Each row is a point on a landscape with many valleys, with its height.
From any point a ball rolls to the lowest of the 2 points nearest to it. It stops when none of these is lower. Distance is the straight distance between rows; heights are no part of it.
Z355: [ -3 -12  10   5   1   8  -4 -10  -8 -16  -7   3  -5 -25  -4  -3  -2  -2
 -12   0  10 -32  -7   4]  (h 739)
Z254: [ 13  -1  -4  13   2  11   1 -17  -4  -3  -1 -10 -10  -3  -8   3  -6  -4
  -6  -1   4 -20  -3  -9]  (h 341)
Z593: [ -4  -4  -9  -1   1 -11  -6   6   9  -4  10   3   0   6  -3  -1   1  -1
   8   4   0 -10   7   9]  (h 497)
Z836: [  4  -7  -4  -4  -7   6  10   4   7   5  -3  -8   2 -15 -13  -4  -2  -7
   2  -2 -13   3  -1   8]  (h 483)
Z649: [  4  -1   0  -8   4  12 -10 -20  -5 -14   5  -6  -2 -10   6 -12   0  -6
  -3  -8   9 -32 -11  -2]  (h 457)
Z689: [  5  -5   1   0   5   1  -5 -12   0  -4  10  -1   0  10  -7   8   1   9
   3   3  12 -19  -3  -3]  (h 649)
Z305: [-4 11  6 -7  5  3  7  1 -3  7  5  7  8  2  0 11  6  7 -5  0  1 14  5 -4]  (h 400)
Z968: [ 0  3 -3 -7  4 -8 -9 10 -5 -2  2  7 -3  8  8  9 13 -6  5  0 -2 11  0  4]  (h 557)
Z307: [ -4  -9   6   1 -13  -1  12  -2 -10  -3 -11   9  -5 -14 -19   0  -5   5
  -3   0  11   3  -5  -4]  (h 277)
Z695: [  8   1   1  -9   0  12  19  -2  -9  -4  -4  -3  -5   0  -8  -1   4   3
 -14  -8   2  -5  -5  -1]  (h 684)
Z532: [  6  11   6 -19   7  20   3 -12  -3 -16  -1  -2   3  -8   1  -3   6 -10
  -7  -4   7  -3   1  -4]  (h 543)
Z820: [ -3  -8  -1  -2  -5   3  10  -8  -6 -10   3   5 -12  -5 -16  -8 -12   9
   4   1   9 -11  -4  -7]  (h 200)
Z97: [  9   4   8  15  21 -17 -14  -1 -11  -2 -12   5  -6  13   9  -4   9 -12
   5   8   2  13  -6 -11]  (h 695)
Z495: [-6  1  2 -2 -9 -1 13 11 -8 18 -9  2  7  0 -2 -3 -3 13 -5 -4  3 12  0 -2]  (h 153)
Z853: [  2 -14 -10   2  -3   8  10  -4   0  -2  -1  -1  -3 -21 -13   5   3  -7
  -7   3  -3  -6  -3   3]  (h 446)
Z806: [  5  -7   0  -6   3  13  12 -10  -2 -13  -6  -1   2  -9   0  -1   0   4
  -9  -3   4 -18  -3   0]  (h 709)
Z214: [ -5   4   0   0  -2 -13  -6  19  -1  -1  -3   8   1   9  18   4  13  -1
   3   1  -2  23  -5   8]  (h 605)
Z843: [-13  -2  -7  12 -11   7  -1  -1   6   7   1  11   4 -11  -8   8  -6  -3
   2  -2   0  -7  10  17]  (h 348)
Z742: [ -9   1   9  -6  -2  13   4  -8   7  -7  14   1   6 -18  -7   1  -5   6
   8   0  -5  -2   3   6]  (h 210)
Z832: [ -8   4  -1  11   5  -1 -17  20  13   1  -1  -1  15   2  20  -3  -3  -7
   8   2  -7  16   3   4]  (h 498)
Z617: [-11  -6  -6   2 -15  -9  -1   1  11  -3  12  -4   5  -3  -6  -2  -9   2
  10   4  -5   2   6  15]  (h 471)
Z525: [ 3  1 -7 -9  4  1 -6  3 -9  8  5 -2 -6  5 -3  5  9 -4  9  1  3  9  6 -6]  (h 503)
Z35: [  3 -10  -4  -1 -14   3   7   1  -1 -10   8  10  -6  -6  -8  -3  -9   1
   9  -2   5  -7  -1   3]  (h 258)
Z952: [ 2  6  2  6  0 -4  2  4 18 -3  5  5 17  6  7  4  2  2  2  8 -9 13  9  0]  (h 518)
Z58: [ -3   5  -2   2 -18  -3   3   4   3   4   7  -2   6  -1   4   2   5  -3
   4   0  -2  24  13   2]  (h 407)
Z636: [ -5  -6   2   1   7   7  -6  -7   2   7   3   8   5  -5 -10   7  -5   9
   6   3   7 -12   1  -3]  (h 670)
Z910: [-15   4   3  -2  -7   1  -6   9   8  22   4  -4  15  -3  13  -8 -17   4
   7  -1  -4  15  -2  -1]  (h 502)
Z344: [ -9  -5   5   6 -12   7   2  -6   8  -4   9   2   0 -31 -12   1 -11   1
   5   1  -7  -1  -6   7]  (h 268)
Z623: [-11  -5   8   1   1   7   4  -8  -7  -6  -2   7  -8 -31  -9   3  -3   2
 -11   1   2 -16  -7   7]  (h 750)
Z263: [  6   1   3  -3 -12   3   5   7   3  -1  10  -1  -2  -4  11  -1  14  -2
   3  -4 -12  19   7   7]  (h 480)
Z108: [ 0  8 -2  2  4 -6  6 14 -8  5  2 -1 10 10 10  4  1  3 -4  2  5 15 10 -7]  (h 479)
Z299: [ -7   4   0   2  -2   4  -7  15  11  12  -2   0  22   6  17   0 -10  -1
   4   0  -1   8  -2   7]  (h 447)
Z670: [ -5   6   8  -8  -8   7   7  -8   6   6   7   2   6 -11   0   7  -1   9
  -1   2  -6  13   4   8]  (h 299)
Z277: [  9  12   0  11  10 -13  -5 -12   1  -2  -3 -15  -9  22   3   8   7   4
  -6  -8   3   1 -10 -10]  (h 660)
Z489: [  9  11  -3   2   5   7 -10 -19   8  -2   1 -13 -18   8   2   1   5  -5
  -2 -19   0 -18  -2  -7]  (h 440)
Z304: [  8   2   1  11   7  -9  -5   8   0 -16  -7   8  -3  23  13   7   9   1
   1   2  -1  -4   1   3]  (h 727)
Z14: [ 11  10   5 -16   5   4  10   6  -7  -9  -1 -11  -5   4  -7  -2  16  -2
 -12  -9  -5   7  -8  -1]  (h 642)
Z160: [  3   1   2 -11   2   3   2  -4   9 -12   7  12  -7   0   2  -5   4  -2
   1  -5  -5   4  11  -2]  (h 587)
Z909: [ -8  -2   5  12   7 -14  -6  13   3  -7  -7   5   3  -1  17   0  13  -2
  10   8  -9  19  -4   9]  (h 645)
Z855: [  4   2  -3   1  -2   2   5 -10 -14  -2  -5  -4 -15   8 -18  -3  -9   1
   3  -2  11  -8  -4 -12]  (h 264)
Z325: [  8 -11 -11   9   3   3   9  -6  -7   4  -1  -5   1  -6 -10  12   0  -2
  -4   6   2  -9  -2  -6]  (h 403)
Z868: [ -5  -8   0   9 -24  -2   7   4  -1  21 -13  -9   5 -16  -4  -1  -5   0
  -8  -1  -9  13  -7  11]  (h 390)
Z799: [  1 -10   4  -6  -4  12   0  -7  -3  -7  -4   5  -3 -13   0  -1   0   0
   0   0   9 -30   2  11]  (h 726)
Z56: [ -2   5   5  -3  -1  -8  -4  23   0   9  -8  -1   4   6  12 -11   5   0
   1  -5  -7  25   2   0]  (h 655)
Z15: [-10  -3   0  12 -11   2  10   9 -11  13 -11   6   2 -17 -10   2  -9   4
  -6   1   3  11   4  -4]  (h 195)
Z780: [-17  -9   2  17 -16  -2  -2  -9  10   6   5   1   5 -25  -9   4  -8   3
   0   1  -8  -4   0  12]  (h 308)
Z339: [  4   4  -6   2  15 -17  -8   1  -4   4  -1  -4  -4  20   7  -2  -5  -4
  -3   5   4   6  -1 -19]  (h 581)
Z13: [  5   6  -4  -9  10   0  -8  -6  -8   9   0  -5 -18  16   0   0   9  -5
  -1  -5  -2   1  -1 -10]  (h 438)
Z717: [ -5  -4  -1   2 -17  -7   9  10  -5  23  -8 -12  14  -6   3  -3   1   2
  -7  -4   2  17   4   2]  (h 294)
Z933: [  4   5   3  16  14 -18 -12  -4  -4 -11  -6  -2 -14  24  11   5  10   3
  -5  -2   0  -6  -8  -2]  (h 698)
Z810: [  6  -1 -10  -1   7 -11   6   5  -7  12   2  -6   4  10   9  -4  -2   0
  -6  11   5   9   4 -18]  (h 538)
Z591: [ -1   7   9 -18   4  17  -4 -14  -2 -16   7   3   0  -7   8 -12  -4   1
  -2  -3   7 -20  -4  -3]  (h 496)
Z632: [ 12   9   3  -8   4   9  -3 -15  -7   7  -6 -13 -20  11  -4  -2   2  -3
  -3 -10   2  -8   1 -11]  (h 362)
Z888: [ -2  -6  -1  -2   0   7   3  -5  -1  14   5  17  -1 -11  -6   1  -6   2
   8   1   6   1   6  -9]  (h 689)
Z110: [ -4   1  -1  -7  -8   0   5  11   9  12  -8  -9   3   3  -4  -3  -6  -3
   6   2 -13   4   6  12]  (h 517)
Z523: [-14   3  -4   8   9  -9 -15  19   8  -4   3   3  11  11  16  -5  -5  11
   5   5  -6   3   2   0]  (h 536)
Z727: [ 18  -3  -4   0   2   9  -1 -17  -2  -6   8  -4  -7  -5  -2   0  -4  -6
  -6  -5   4 -25 -17  -1]  (h 402)
Z941: [  6   2  -2  -1  -3   0   7   1 -20   8  -3  -6  -6   9 -14   2  -9   0
   0   7  11   2   5 -10]  (h 328)
Z581: [ -3  -2  -3  -6  17 -11 -15   0   8  -4   8   1  -4  12   1   1   9  -2
   2   3  -1 -19   0  10]  (h 521)
Z347: [ -1   2   4  -1   5  -5   3   4  14 -15   1   0  11   8  -1  10   8   5
   1   3  -8   3   4  11]  (h 553)
Z417: [ 10  -2  -5  -8   3   2  10  10   0  10 -16  -3   3   7  -9  -2   1   0
  -5  -1  -3   0   5   3]  (h 556)
Z256: [ 13   4   1  -7  14  -3   6   1  -1  -8  -8 -10  -6  13  -1   4  15  -5
  -9  -2 -10  -1  -4  -1]  (h 596)
Z183: [ -1  12  14   8  -1  -9 -10  16   0   6  -8   1  12  -1   9  -5  12  -6
   7  -2  -7  36   2   0]  (h 694)
Z406: [-10  -1   1   6 -23  -2   3  -1   2   7   7   2   5  -7  -6   1 -18   2
   9   5  -1  10   2   8]  (h 442)
Z153: [  5   3  -2  -6  17  -7  -8  -8   4 -15  -2 -12 -12  15   1   5  12  -6
  -4   0  -2 -14  -2   5]  (h 554)
Z184: [-8 -1 -7  5 -5  5 -6 10  9 10 -2  7 16 -2  5  7 -6  1  1 -3 -3 -3  4 13]  (h 392)
Z938: [ -4   1  -1   0 -12  -2   6   7  -9   8   5  -2   5   0  -5   3 -14   3
   8  12  12   7   4  -2]  (h 395)
Z168: [  4   4  -2   0  10  -7  -3  -8  -1   4   3  -4   0  19  -2   5  -4   9
  -3   2   6  -4 -10 -13]  (h 617)
Z833: [ -5 -14 -13   2  -3  -5  -3   5   0  14   1  11   5   0   1  -6 -11   0
   6   1   8  -3   2  -9]  (h 710)
Z560: [  5  -4  -9   0  14   6   0   1   2  13  -8   1   8  12   0   5  -1  -1
  -3   0  -2 -12   4  -2]  (h 590)
Z690: [  2 -19  -5  10  -9   0  -4   2  -2   0   1  14  -6 -12 -10  -3  -6  -1
   6   3   9 -19  -8   5]  (h 316)
Z572: [ -4  12   0  11 -13  -6   3   9   9   5   5  -8  17   6  10  -2  -4  -6
  -3   5  -7  26  10   2]  (h 467)
Z555: [  3   1   3  -8  13   0  -1  -8   0 -18   5  -8 -13   6   4  -8   3   6
  -1   1  -4 -16   1  -4]  (h 585)
Z710: [  2   0   1 -13  -5  -1   1   4   8   1  11  11  -6  -5   9  -7   1   1
   3  -2 -15   7  -3   8]  (h 547)
Z199: [ -5   2   4   6  18 -21 -11   8   0  -7  -8  10  -2  10  11  -6   4  -7
   4  12  -5  13  -6  -2]  (h 671)
Z506: [  8  -4   6  -7   6   0   0  -7   8 -22   3   4  -6  10   4  -7   9   4
   2  -3   1  -5   4 -13]  (h 612)
Z18: [  8  10  -1 -10   0  22  -1 -18  -7 -14  -3  -4  -6  -2  -7  -9   1 -10
  -7 -11   7 -10   1 -12]  (h 580)

Where does a ball stop that starts at each point below?
Z560: Z254
Z56: Z632
Z347: Z820
Z888: Z742
Z933: Z742
Z97: Z742
